Each row is a point on a landscape with many valleys, with its height.
From any point a ball takes the steepest step (drop divided by distance) to one of its 6 nearest points. It stops when none of these is lower. Distance is the straight distance between rows; heights are no part of it.
gutak (h 223): [  2  -4 -19 -10   7  11   0   4 -46 -20  21   9  -2  25  16 -10  -3   4
 -18  19  -3 -14  -3 -10   8  33 -12   6   0 -22 -30   5]
nul (h 719): [-14 -11  -9  12  16  20  18 -10 -21  13 -13   2 -32  19  12   2  10  -3
  10  19  20  26  -3 -28  22  36   6 -13  23 -38  24  32]
zosuv (h 277): [ -5  -3 -16  -5  19  17   8   4 -49 -18  33  -3  -1  32  12  -1 -10  15
  -7  25   1   3   0  -5   6  40 -17  11  -7 -25 -18  10]
Tupe (h 751): [  3  30   9 -39 -19 -23 -35   8  50  16  -4  -8  52 -19 -28  28   5  26
  15  25  -4   7 -11   9  -1 -17   5   4  -7   7  10 -51]
Gam (h 493): [ -4 -23  33  26  20   8  27   1 -25   0 -14  -7   1  23 -11  -6   0 -11
  21  13   8   3  -9 -15  36  32  11 -37  21 -30  37  12]
runo (h 613): [ 23   9   8 -39 -10 -12 -20   0  30  -8   3  29  35 -12 -20  -6  10  -6
  -7  -2 -24 -19   6  13  16 -33  18  -5 -11  -1  -9 -21]
Pak (h 660): [ 15 -26  22  21  -2 -10  -1  -1  33   8   5   3 -35   9  -6 -25  13 -35
  28  -6   8  17 -17 -13  -7   3  14 -27   9 -11  13  20]
numil (h 537): [ 40 -11 -12 -18 -34  -5  -9  24  44  20  18 -43   6 -19 -34 -30   6   5
   7   7  52  31 -15 -28  -4 -47  34  -8 -12   0  26   6]
pafa (h 596): [  6   7  13 -33 -11 -19 -19  10  15  15   4  34  14  -2 -18 -26   5  -1
 -18 -12 -22 -13   1  16 -11   7  -6  11  12 -10  -9  -3]
pugu (h 450): [ -9  -1  14  34   3  16  -2   3   9   7 -22  11 -22  -4   7  15  21 -12
   1   0  -5  14   7 -25   3  -1   9 -23  20  -6   6  11]
buv (h 604): [  5  25   8 -19 -31 -17 -43 -16  36  10  -1  -7  57 -40   9  27  15   0
  20 -11   2   1   4  16 -12 -23  -7  12 -20   9   6 -14]
Fada (h 209): [ 38  -4  -7 -13   1   5   5  -4 -41 -30  -6  14  -4  20   7  -2   7   7
 -31  12 -16 -40  -5 -22  28   4  -5 -17   4   6 -26  -4]
vuvam (h 529): [-35  11   1  -1  -9  27  40  -4  -5  14 -38 -22  -2  25  19  51 -12 -12
 -21  13  16  30  21 -22  -7 -25   6 -13  10   7 -11  -4]
pel (h 418): [ 54  -3   2 -44   3   0 -15 -13  16 -26 -20  28  22  -8 -19  30  11  -7
   2  -5 -15 -26 -14   0  29 -26   9 -15 -10   9   2  -4]
Pone (h 430): [  5  -2  15 -10 -12 -23 -35  -1   1  20  -4  18  -3 -18 -11 -26   3 -10
  -3 -17 -13   5  -3   7 -30  33 -11   0  13 -10  11  17]
Luvar (h 347): [-10 -11 -41 -28   1  19   4  -9 -44 -31  19 -20  -4  22  33   5 -13  18
 -20  34   7   8   9  -9   7  36 -11  22  -8 -23 -11   7]
bezoz (h 501): [  4   7   0  20   0   6 -11  -2  12 -15   2  25   4  -9   9  12   8   4
  -5  -3 -17  -1   1   1   2 -20  -1  -5 -11  28 -16  -2]
siga (h 289): [-18   7  17  37   1  -5  41  -4 -46   8 -17 -27  11  24 -20  31  -2   8
  -2  22  12   7  13   1  27  38   4 -14   9 -10  21  11]
sem (h 535): [  5  14  21 -26 -16 -45 -44  10  31  25   0   3  23  -6 -30 -21   2  18
  -7 -10 -17   2   5  14 -30  -1   0  -6  14   1  10 -11]
teteg (h 515): [-41   1 -17  -4   2  25  26 -11 -22  16 -10 -29 -17  24   2  31   2  -1
 -30  10   2   8  27  -8  15  -3  13  -3   7 -10  -9  12]
lepa (h 159): [ 22  -7 -11   4  12   6  10   7 -43 -31  12   6  -5  29  -7 -12  -3  11
 -13  18 -16 -21 -13 -15  20  18 -10   1 -11  12 -27  -1]
zagid (h 320): [  4  -2 -15  -7   7  13  -4  15 -30 -14  -3  27  -9  15  18   3  16   4
 -37  12 -13 -30   6  -1  24   9  -7  -4   5  -8 -31  -8]
Bupon (h 519): [-13 -13  12  34  25   4  31   0 -17   1  -4   2 -24  17   2 -11 -11   0
  19  -6  16   0 -16   7   2  36   3  -2   9 -23  22  23]
rosu (h 188): [ -3 -16  -6 -10  21   6   3  11 -34 -10  24  21 -10  10  23 -11 -10   7
  -6  -2  -1   2 -10   3  -2  42 -21  28   2 -28 -16  17]
Nedi (h 479): [  3   1  12  -1   6  -8  22 -20  32   7  31 -12 -21  -6 -19 -34 -28  11
  11 -22   5  -1 -11  29 -11 -37  18   7   1  28  19  -7]
dape (h 415): [ 32 -10   4   4 -26 -24   1   3  51   9  22 -20  -5 -21 -12 -21  12 -13
  16  -5  31  21 -22 -17  -4 -31  25 -31  -5   9  19  23]
Zubo (h 282): [ -2  -9   7   7   9   4  -5  10 -11   3  13  25 -14   1  14 -27  -4  -7
  -3 -14 -13  -2 -19   9 -18  25 -11  16   6 -12 -17  21]
tugo (h 222): [ 13   0 -17   4  -2  16   9   8 -42 -27  -9   4  -1  22   9  10   6   5
 -23  28 -10 -26   6 -29  26  -1  -6 -16  -2  14 -32 -10]
zasom (h 523): [ -5   1  16  25  -4   7 -16  -5  21  12 -14  17 -15  -9   2  -5  20  -9
   3 -17 -18   3  -4  -4 -20  -3   7 -16   5   6  -2  19]
nukap (h 409): [ 12   0  24  -7   6 -32 -11  -7  18  18  18 -12 -15  -1 -17 -43 -12  -8
   5 -32  16   7  -9   6 -38 -12  13   5   6   5  11  26]
dek (h 420): [ 46  -9   8 -33   9 -10  -7 -11  -4 -26   5  30   5  15 -28 -23 -11  -9
  -9 -23 -18 -25 -17   1  12  -5  -4   3 -10   3 -12  -1]
Tus (h 150): [ 32   2  -3 -19 -23 -25 -41   7  34  15  -8 -36  25 -32 -17 -11  11   9
   7 -15  18  23  -3 -13 -26 -35  24 -13 -13   9  28  16]
firov (h 576): [-11 -12   6   9 -10  12  -9  12   7  16 -33  -1 -26  -5  23  14  27 -21
 -14  -7 -13  19  16 -26 -15  11   8 -20  23  -4   4   1]
tula (h 476): [  4   6  -8  -2  -2  22   4   6  -2 -16 -20  25  10  -5  17  21  16  -5
 -19  14  -8 -24  19  -5  11 -26  -4  -5  -1  18 -27 -16]
belas (h 561): [ 26  -2   3 -23  -3 -13 -17   6  11 -21  -7  45  15  -1 -11 -11  11  -3
 -15  -5 -29 -17   2   7  19  -7   8  -8  -2  -2 -19 -11]
befu (h 522): [  4   3  29 -30   8 -27 -22   1  12   7  12  16   5   9 -20 -45 -16  -6
  -2 -29  -6  -3  -2  16 -27   0  13  18   0  -2  -5  10]
bof (h 648): [-15   2  14 -16  -9  27  19  11   8  25 -54 -13   2  -2  30  37   7 -34
 -23   8  21  32  23 -45 -11 -31   8 -22  18 -13   7  -8]
meso (h 260): [  2 -19   5  -7  24   6   9   6 -24  12  19  11 -10   3  26 -21 -24   1
  25 -11  16  18 -16   7 -14  45 -19  29  -5 -25  -8  34]
kuv (h 676): [-15   4   5   0 -16   7 -10  20  10  25 -32  13  -3  -4  26  22  23  -8
 -26 -11 -24  -3  11  -4 -13   6  -2  -8  22  -5  -8 -22]
funot (h 178): [-21  28   0  25  -3   4  48   5 -36   1  -5 -28   6  24 -21  39   1  16
 -12  34  -6   0  21 -11  20   6  -2 -16   6  17 -10  -4]
Zon (h 651): [  5   0  18   0 -30 -10 -43   5  26  20 -19   7  -8 -22   6   7  31 -13
  -2 -17  -9  12   1 -11 -27  -5  -6 -23   7   2  15   4]
ramu (h 234): [-13   3 -22  14   8   6  21  -2 -55 -15  22 -23  -3  31  -7   7  -1  20
   8  42  -3  -5   5  -7  12  44 -13  -2  -4 -15   6   2]
zaf (h 621): [ -3  18   9   0 -24  -9 -30   8  46   8 -27   2  10 -39  36  26  30 -15
   3  -7  -7  10  10 -17 -13 -15 -21  -6  12   4  10 -29]
Fadu (h 687): [ -1   5  -1  15   3   0 -16  -9  24   3  15  15  -6 -17 -12 -17   1  -5
   7 -29  -2  -6 -12  21 -14 -29  10  -1 -11  23  -6   6]
lovov (h 438): [  9   2   0 -18   2  -6 -26  -9  31  20  16 -19  12 -19 -19 -25  -7  12
   9 -18  12  -3   3  22 -28 -41  36  12 -20   7  18   5]
vimi (h 662): [  9  -4   3 -35   4   0  -3 -16  17 -18  23  15   7  -5 -35 -23 -23   1
   4 -10  -4 -21   9  29   5 -43  20  13 -22  12 -10   4]
Luzo (h 592): [  3  21   4 -20 -28 -19 -47  -2  42  10 -11  13  39 -34   8  23  18   1
   2  -3 -15  -3  -2  13  -5 -18  -3   6   1   9   5 -24]
gake (h 634): [ 12   5  15 -39  -4 -42 -25   1  30   8   6  13  35   2 -37 -31  -4  12
  -1   0 -12 -19  14  19  -7 -16  21  14  -4  -4  13 -11]
Lito (h 401): [  5   9  -5  -7 -16  14 -25 -12  32 -20   0  19  32 -27  24  34   5 -14
   8   5  -7 -18   9   9  -2 -33 -14  15 -12  15 -20 -24]
Nufad (h 303): [-37  14 -13  26  -2  14  28  -3 -30   0  -4 -20 -10  29 -13  28  -3   8
 -11  29   2  12  13  -4  18  32   3  -8  15  -3  -5   7]
tizap (h 689): [-28   4 -19 -15  -2  22   9  21 -17   7 -23  -5  -7  11  28  13  12 -13
 -43  10 -13 -17  31 -12   0 -14   7  -4   6 -11 -29 -17]
surot (h 709): [  9   5  -1 -24 -17  -3  -8  25   2  -4 -18  33  13  -1  16   9  19   5
 -30  -1 -28 -25   2   6   7   2  -2   1  11  -9 -24 -25]
fipug (h 586): [-18 -13 -14  -9 -12   5 -16  11 -15  26 -30  12 -12  -2  23  -4  12  -9
 -27  -3  -9  -3  12  -5   2  49  -6  10  23 -22   9  -3]
buli (h 441): [-12  13  -8  51  13   2  40   6 -16 -12 -16   4   9 -10 -24  28   1  10
  11   6 -12 -12  22  -1   7  -3  -8  -4  -5  28   6 -12]
Par (h 245): [  2  -8   3  16  21  12  24  10 -46 -18  30   1  -3  21   4 -14 -24  12
   9   5   8  -1 -15   5   3  37 -14  11  -2 -13 -17  13]
vita (h 221): [ 26  -6 -31 -30   3  12   0  -9 -56 -16   3 -28 -11  42  16  11   9   3
 -32  31  -2 -31   8 -34  20  25   1 -15  -3 -10 -20  -1]
vere (h 611): [ -7  15   1  23  -5  21   3   4  16 -19 -25  14  12 -20  25  44   8 -13
  -6  -2  -2  14  19 -21 -10 -19  -8  -3   9  12 -17  -5]
Tid (h 504): [-12 -25  -3 -22   8  -2 -29  16 -20  18 -10  20 -11  -3  32 -18  -5  -7
  10 -10  12  24 -10   2 -13  52 -26  20   5 -24   8  27]
Zan (h 601): [-18  -2 -10 -19  -7   1   1  29   5  31 -22  22   2  -1  16  -1  12   5
 -31   2 -31  -9  -6  14  -3  30 -12   4  18 -19  -5 -31]
nes (h 556): [  7 -11 -10  -8   4  25  -1 -16  24   0  16 -11   9 -28 -23  13 -14   9
  21   4   3 -18  -1  32  -8 -46   3   4 -47  31  -9 -12]
gar (h 454): [-24 -14 -29 -11  16  10  -9  -1 -28   6  -8  -4 -20   3  40  -8  -5  -3
  -6   1  20  26   5 -11   5  50  -3  22  13 -32  14  23]
tev (h 549): [  1   2  12   3  -9 -14 -31   2  17  15  -2  20  -7 -11 -13 -17  19  -2
  -4 -20 -13   8  -1  12 -30   1   0  -3   9  -4   2   4]
tuduz (h 352): [-28   3 -34  -8   0  23   3 -10 -45   0  -1  -9 -11  15  22  -7   2   4
 -24  12   6   2  17  -3   2  33   0  14  11 -28 -20   9]
muka (h 603): [-27  -6   0  12  10  28  12   0  -7  18 -32  -6 -31  19  13  33  13 -16
 -15  10  16  19  15 -30   1   2  17 -19  23 -16  -4  14]
gipir (h 448): [ 14   2  -8  -2   3  13 -13 -13  26 -16  18   7  21 -24 -19   2  -9   3
  16  -2 -10 -15  -2  29  -8 -42   6  13 -35  23 -15  -5]
tel (h 718): [ 14   9   0 -45 -11 -25 -14   9  33   6  -9  32  21   0 -26  -6   9   8
 -10  14 -36 -16  -7  15   3  12  -2  -2  11   0  -6 -34]
fodum (h 534): [ -4 -28   5   8  11  -1   3   1  -4  17   7  10 -33  -2   6 -24   0 -25
  27  -8  19  25 -26 -17  -4  45  -6   5  15 -26  16  31]
Metu (h 539): [ -3   0  21 -47   8 -46 -10   1  11   2  16  -9  -2   7 -21 -56 -38   2
   5 -20  20  -1  17  19 -31 -20  23  48   8   0  -7  -5]
Dib (h 315): [  1  -6  -7   5  14  -4  29  17 -48 -26  47 -39  18  13  20   5 -34  23
  29  36  17  10  15   8  14  44 -29   9 -22 -25  14   5]
dab (h 417): [ 14  -3  15 -24  11 -15   0 -14  15  -7  21  18  -6   2 -24 -52 -23  -3
  -7 -23  -6  -1  -1  30 -21 -11   8  25  -8   4  -8   3]
gos (h 617): [ 13   6  12  19 -19  -1 -18  -6  46  -7  -2  -4   2 -34  11  22  15 -32
  23 -14  11  23 -19 -31 -12 -35   8 -19 -11  11  13   5]
Kodot (h 342): [-13  -8  25  30   9  -2  26  -5 -49   3 -16 -21  20  20 -22  13  -7   4
   9   1  16   2   1  -2  15  36   9 -14   9 -16  49   7]
kiza (h 294): [ -5  -8  23  21  25  -2  27  -2   0   4  18   5 -27  15   2 -31 -18  -3
  12 -22   1   4 -24  22 -10  29 -12   9   4  -3   8  13]
lonaf (h 201): [ -6  -5  15  43  14   4  30   0  18 -12 -17   0 -12   1  -6  11  18  -6
  26  -8   0   3   1 -15  18  -2   7 -33  18  -6  16   7]
rabi (h 191): [ 37  -7 -13 -17  11   5  -4  -2 -58 -27  11   2  -5  33  12   3   5   7
 -22  25  -7 -26  -5 -25  14  23  -9  -9   1  -6 -23   1]
Fef (h 452): [ -1  -3 -22 -35  -9   2  -5  22 -27   1  -4  18  -7  19  29  -5   5  -1
 -32  16 -18 -20  -6  -7  20  36  -7  13  14 -25 -17 -12]
Dudat (h 28): [  0  -3  28 -14  24   3   5  14 -12   4  30  16 -19   5  12 -32 -24  -8
  17 -25   5   7 -18  19 -22  20 -23  42  -3  -9 -24  14]
duga (h 478): [ 15  -7 -10  10   3  18  -2 -15  10 -23  15  25   5  -9 -23  -8 -13   9
   1  -7 -12 -26  -3  22   3 -31  -4   0 -18  26 -20 -10]
tonud (h 640): [ 11   2   0   3 -10 -13   2 -20  52   8  21 -16 -16 -21 -11 -13  -5   0
  13 -17  21   6 -15  11 -15 -41  37 -12 -14  15  23  12]
Vazat (h 628): [-44   4 -37 -15 -12  26  16  17 -21  28 -37 -22  -4  14  31  21   2 -13
 -40   1   8  -4  27  -8  13  -2  18  -4  13 -22   7  -9]
zeg (h 453): [-26  14  14  25  11  25  29  -3 -19 -10 -29  -2 -10  12   1  43   2   7
  -5  19   8  19  21 -26   4 -14   6 -20  11   5  -5   6]
nodi (h 219): [ 28   8  13 -23 -21 -29 -38  16  26  25   3 -36  32 -16 -29 -29  -4  21
   3 -12  20  16   6  -4 -35 -31  21 -11  -5   9  31   7]
levot (h 365): [-17  15 -30 -30  -8  14  22 -16 -54  -4  11 -42 -17  40 -15  23   3   4
 -12  47  -8  10  17 -18  21   0 -16 -11 -19  11 -19 -16]
Zosir (h 688): [ -9 -30  28  24  -3  10  13  13  22  -4   2   4  -9  13  -8 -19  25 -25
  21  15  -1   3 -13 -22  33  13  19 -44  12 -21  20  20]
fuf (h 442): [-20   4  -3  32  15  12  17  -1 -18  -4   9  10 -14  12   2  -4  -2  13
  -9  -6  -8  -6  -2  -3   4  28  -6  -5  14  -6 -16  14]
Lanir (h 477): [  2  -8  12  56   8 -13  27  -2  18  -5 -13   2 -13 -10 -15  -6  -9  -2
  21 -25  -9  -5 -17  18   8 -13   2 -17   1  17  28  -9]
medaz (h 310): [-16  19  -5  27   2  19  25  21 -19 -20 -20   3   5   6   5  35   4  10
 -18  30  -6  -5  26 -14   6 -22  -7 -11   5  24 -32 -12]
Fosus (h 500): [-27  -3 -32 -22  -5  15  -4  22 -29   9 -18   1 -10   9  31   2   7   2
 -40   0  -9  -7  19  -2   5  26   2  12  20 -25  -5  -9]
gefan (h 583): [  7  -3  14  30   3 -11  19  -9  34   7  12   0 -21  -1  -5 -29  -1  -7
  18 -29  -5   6 -23  19 -10 -12   3 -11   2  13   5  18]
buvi (h 542): [ 13  24  -2 -16 -40 -16 -52  -5  20  39   3 -45  56 -45  -3  26  12   2
  24  -7  30  12  -6 -12  -7 -12 -10  18  -6  -6  33   4]
Votas (h 469): [-31  -8 -36 -24  -2  13  -6   6 -29  22 -25 -11 -11   7  29   6   4   2
 -34   8  14  13  18  -5   2  37   7  19  12 -34   2   8]
daso (h 224): [ 18  -1  12 -10  26  -6  22   4  -5 -22  30   6 -18  19 -17 -38 -30  -2
   2 -19   0 -12 -22  22   6   0 -12  29  -7  11 -22  -3]
Zukos (h 582): [-15  10 -10  31   4  24   4   1  20 -31   1  10  16 -35   4  42 -10  -5
  24  10  -9  -7  21   2   6 -39 -27  12 -16  32  -7 -13]
Kuno (h 757): [  0  10  -8  13   5   0   0 -28  40   4  16 -15  -1 -22 -13  -5 -10   8
  18 -17   7   4  -8  24 -13 -45  19  -2 -25  27  18  -7]
Gatuf (h 520): [ -4  18   1   2 -15  15 -24 -18  33 -11  -8  11  23 -32  38  42   2 -16
  11   2  13  14  15 -13  -6 -29 -26  18  -3  18 -10 -12]
benaz (h 293): [-32  10   3  16  -3  12  39 -18 -34  14 -16 -29   1  28 -21  51  -4  14
 -11  37   8  14  19   1  20  19   3 -11  10   5   7   7]
lezo (h 265): [ 16 -12 -26 -33  10  13 -15 -25 -50 -25  27 -46  -9  42  16   7  -5  13
  -2  56   4   0  -1 -33  16  31 -21  -4 -25 -11   0 -16]
veka (h 291): [ -2   3   7  31   2 -14  36  10 -46  -2  -5 -31  16  17 -17  -2 -19  10
   4   5   9  -8   2  10  11  47  -6   6   2 -13  31  -1]
kat (h 468): [ -1  -4 -10 -13   4   7 -13  11 -23   0  -4  28 -10   5  12 -17   9   0
 -26  -8 -13 -15   1   8  -6  26  -6   8   6 -11 -24   4]
gapu (h 364): [ -1   0  -9  49   3  -2  40  17 -19  -7  -5   4  -4   5 -14  -9 -16  13
   5   2  -6 -20  -9  14  15  13 -12   1   3  16  10  -4]
vifo (h 449): [ 13   5   6  -6 -11 -25 -24 -14  31  15   6  -6  11 -16 -11 -35   4  -1
   1 -25   0   9  -1  18 -36 -33  21   8 -10   7  14   7]
Tuliv (h 274): [ 24   4   1 -11 -25 -11 -43   3  28  19   7 -46  30 -38 -17  11   9   2
  17 -20  33  24  -7 -17 -20 -36  11  -4 -22   7  30   4]
sasu (h 521): [ -8   6  -2  12  -3  18  -7  10  -6  -7 -16  26  -7  -8  11   8  16  -1
 -26  -7 -17  -9  11  -5   0  -4  -8  -3  -2  13 -24  -4]
Bege (h 588): [  1  -1   1  -2  -5  -5  14 -27  36  19  25 -24 -14 -16 -13   3 -25  28
  23 -10  19  -1 -12  39  -5 -45  24   0   1  19  42 -20]
zivi (h 246): [  2  -3   2  35  19   0  27   1  -1 -15  15  17  -7   0 -21 -19 -12  14
   2  -8 -11 -12 -15  19  10  -7  -4   3 -10  17  -7   1]
Lika (h 305): [-16 -17 -23  -3  13  14   2   4 -36  -9  17   2  -4  12  42  -8  -3  15
  -6  13  14  10  -3   7   0  44 -10  27   4 -34 -11  14]
pega (h 609): [-27  -9   3  16  12  14  23 -13 -18  11 -24   3 -14  23   2   7   2  -3
   6  13  17  13  -8 -20  22  24   9 -18  16 -32  21  30]
kazub (h 196): [  1   4   3  48   5   4   8  -5  31  -8 -11   8  -6 -23   2  13   5  -4
  22 -14  -7   4  -2   5  -1 -25   6 -18  -9  22   1   4]
teg (h 530): [ -8  -1  -6  24   0  -1  19 -25  36   3  13 -15  -8 -32 -13   7 -18   4
  27 -20   8  -4  -5  35   5 -34   6   3 -18  27  36 -18]
golum (h 362): [-20  -4 -47 -45 -10   5   3   6 -39   4   0 -33  -2  35  30   1  -9  -6
 -39  22  -1 -16  14  -8  30  15   9  15   4 -27  -8  -9]
pepa (h 682): [-13  19   5 -22 -23 -26 -24  15  51  16 -22   5  27 -16   9  22  17  10
   1   1 -23   7  -5   7  -7  -8 -11  -4  15  14  10 -53]
Runas (h 499): [-43  -9 -19   6   9  21  11 -16 -27  12  -5  -8 -17  16  13  15   3   3
 -14  17  14  26  13 -15   5  24  11   0  17 -17   2  21]
niv (h 231): [  9  -8   6  21  22  -8  47  22 -31 -13  35 -13  -9  17   1 -27 -26  14
  11   5   9 -12 -21  22  10  32 -33   7 -13 -10   0 -11]
fif (h 597): [  6  26  -6 -19 -36 -20 -44 -13  37  20 -10 -29  49 -40  16  38  11 -10
  17 -10  13  11 -11 -17 -11 -10 -20  21  -3   2  27 -21]
Bag (h 179): [ 11  -1  -3  16  14   1  21  15 -48 -24  34  -5 -10  25   0 -17 -12  20
   8  20   2 -22 -12  -3  13  31 -20   5 -12   1  -9   5]
Suta (h 495): [  1  -5   8  32  -7  -6   2  -5  43  -5   6   5 -14  -8  -4  -5  17 -26
  27 -17   8  14 -16 -19   0 -16  17 -34   3   4  11  15]
Peten (h 443): [ 11  18   7 -12 -27 -27 -50  -6  32  14  -2 -23  27 -47   5  18  28  -3
  23 -12  15  23 -13 -15 -21 -21  -6   4 -12  12  19  -4]
guduv (h 484): [  3   4  26 -43   1 -50 -23   6   2  23   5 -20   4   9 -18 -48 -24 -10
  14 -20  20   0   2  15 -46   1   6  28  12   8  10  15]
tino (h 413): [-18   5  11  54  20   9  27   1 -12   0 -15   4 -11  13  -8  10   5   3
   8   3  -9  -3   4  -1   8  12   4 -20  13  -1   3   8]
fer (h 398): [ -6  -9   8  38  17  -7  40  11 -11   0  -2  -3 -10   9  -2 -10  -6   6
  10  -8   1  -8  -6   5   7  24  -2   7  16  -6  16  12]
pobas (h 470): [-16  14  -2   0   0  20  11  20  -4 -14 -33   2   1  -1  30  32  12  -3
 -30   9   1  -5  33 -14   1 -25  -6  -7  12  14 -31 -11]
vifof (h 351): [  3   7  19 -21  24  -8  23 -12   9 -10  33  -1 -22  15 -22 -46 -39  -3
  16 -19  10  -1 -11  34 -12 -16   4  36  -1  12  -5 -18]
tonek (h 240): [  6 -25  18  -7   8 -20 -28   0   2  28   8  11 -23  -2  -3 -40   4 -18
  14 -23   9  14 -15   0 -31  30 -15   0  15 -14  13  21]
Mar (h 538): [  0  -7  -5  28   7   8  12  -8  17  -5  10   7   5 -33 -11  21 -16   9
  28  -5  -1 -17  -2  29   5 -37  -4  -1 -24  36   4 -19]
fuvi (h 71): [ 23   2  -2  13  25   4  11   4 -25 -25  18  28  -9  18 -10 -22 -16   3
  -7   0 -11 -20 -16   6   7   6 -12  11  -8   4 -25  -5]
medu (h 280): [ 28  -7  15  -2 -28 -20 -26   3  28  22   8 -16  -4 -18 -22 -34   8  -9
  16 -11   9  25  -7 -13 -23 -18  16 -15  -8   3  14  20]
fesa (h 562): [  4  21  -2 -10 -17  -2 -37 -21  37  -6  -2   2  36 -40  29  39  19 -11
   8  -9   0  16   6  -5 -11 -26  -9  16 -13  15  -3 -17]
debe (h 393): [  2  -2  12  23  15 -21  31 -17   5  -4  25   8 -22   2 -19 -36 -32  11
  15 -19  -6 -13 -24  32   7  -2  -6  15   8  17   8  -4]
zilep (h 288): [ 50  -3  -6 -24   0  11  -1  -1  -4 -23 -16  27   3   3  -7  12  11   2
 -14   1 -24 -37 -12 -11  35 -16  -3 -15  -1  23 -20  -2]
lek (h 311): [-32  29  -6   7 -11   8  42 -10 -28   5 -11 -33  -8  38 -11  52 -11  10
 -19  39   9  23  30  -5  10  -8  -5 -24   7  19 -22 -17]
kitun (h 379): [ 11  -4   0  19  22  -6  28  -8   3  -9  13  14 -19   1 -25 -23 -22  20
  13  -8  -9 -19 -19  29   6 -14 -16  14 -12  30   4 -19]
Bopob (h 440): [-18   1  14  42  17   3  31  -7 -15  17 -25 -12 -12  19  -7  14   5   4
  10  12   6  16   5 -18  20  14  12 -27  20  -8  18  15]
rori (h 702): [-27 -14  -6  21  22   8  29 -11 -23  -3   7  -9  -9  18  11   5 -10   8
  22   5  30  15 -11 -17  25  53   5  12   5 -36  30  21]
kez (h 659): [  2  -5  13   7 -12  13 -19  12  34   1 -38  -7   0 -16  31  27  39 -36
  13   3   2  30  21 -56  -9 -23  -3 -19   8  -3   9 -16]
pusog (h 455): [-18 -19 -15   0  27  10  10  -3 -27  -1  26  -4  -1  -1  44   2 -18  12
  15  14  35  37  11   1   4  48 -13  31  -5 -34   3  29]
ladap (h 585): [  5  -7   8 -16   1  -9 -12   2   9 -10  11  35   0   5 -14 -32   9  -4
 -17 -19 -27 -17   0  20  -7 -10   4  13  -3   0 -18   5]
Vaba (h 211): [ 11  -3   5  13   8 -17  37 -18  13   0  21 -11 -22 -10 -17 -14 -29  22
  16 -23   3 -13 -14  49   5 -25  -3  20   4  20  25 -28]
dis (h 343): [ 16   2 -15  15   4  14  -3   7  -5 -30  -4  23   2  -4  -5  16  -5  10
 -10  17 -12 -25  -6  -5  19 -28 -10  -7 -13  28 -29  -8]
bidak (h 339): [ -4  -5   2 -12   8   4 -15  12 -23  10   1  24  -5   1  27 -19  -3  -9
  -9 -11  -4   2  -4  17 -14  52 -19  26   8 -28 -16  12]
rak (h 278): [-13  13 -18  35   6  13  24   6 -38 -14  -2  -2 -16  17  -6  15  12  15
 -16  32  -7  -7  11 -11  16   2  -3 -15  -1  11 -25  -4]
selel (h 34): [ -1   0   2   5  -1  12 -29 -13  39  -3   3  -1  23 -29   1  21  -2  -6
  25 -12  -5   2  -1  19  -7 -49  -2   2 -28  30 -17  -5]
faz (h 286): [-12  -2 -43 -41 -11   7  -4 -12 -48 -18   0 -31  -6  32  29   7   1  -1
 -29  31  -2 -11  11 -17  27  23   2  -1   2 -31 -22 -11]
lolu (h 424): [ -5  -1  -9  38   9  13  12   1  19 -12  -1   5   1 -26 -16  14  -5  13
  19  -4   0 -10  -4  14   4 -29  -6  -8 -10  26  -4  -9]
Ruvoz (h 620): [ -6 -21  24  31  -8  -3  -2  10  34  -1  -6   5 -15   4  -9   2  36 -31
  25   8  -1  21  -3 -40   5  -9  12 -40   1  -9  15   9]
fufu (h 600): [ 32   1  -9 -16  -9   0 -16  -3  22 -19  -8  31  35 -19 -14  14   5  -3
  -3   1 -22 -25   4  21   8 -37  -4   8 -13  22 -21 -12]
ren (h 602): [  7  16   9 -13 -18 -21 -37   3  40  16  -1   5  30 -25 -10  -6  10   9
  -5 -13  -7   3   0  20  -9 -17   9  -1 -15   8   2  -6]
nofu (h 536): [ 11  12   5 -16 -31  -3 -50 -22  33  14  14 -27  42 -46  10  28   7 -17
  28 -15  28  17 -14 -22 -18 -33   1  10 -28   8  20   1]
Supi (h 540): [ 47 -22  13 -55  11 -12  -9 -14   8 -32   6  14   5  12 -37 -29 -21  -9
   5 -22 -12 -25   0   5  14 -26  23  17 -17   5 -13   8]
Poper (h 439): [  5   6  26 -19 -12 -35 -38   6  17  24  -4   2  -9   4 -19 -29   9 -10
   1 -18 -14  10  -1  14 -43  18  -3  -6   4   0   8  10]

For each start below, name the point where the ball stops.
surot -> fuvi
Fosus -> fuvi
kuv -> fuvi
Vazat -> fuvi

Call two points neighbours if one is among the 6 nearest of the other. Go from one point of each pair to the other, from neighbour to neighbour, staying as low as possible. Name the highest point that can't be avoided.
selel / fuvi -> duga
fuvi / funot -> rak
fuvi / Dudat -> gutak
fuvi / Vaba -> vifof
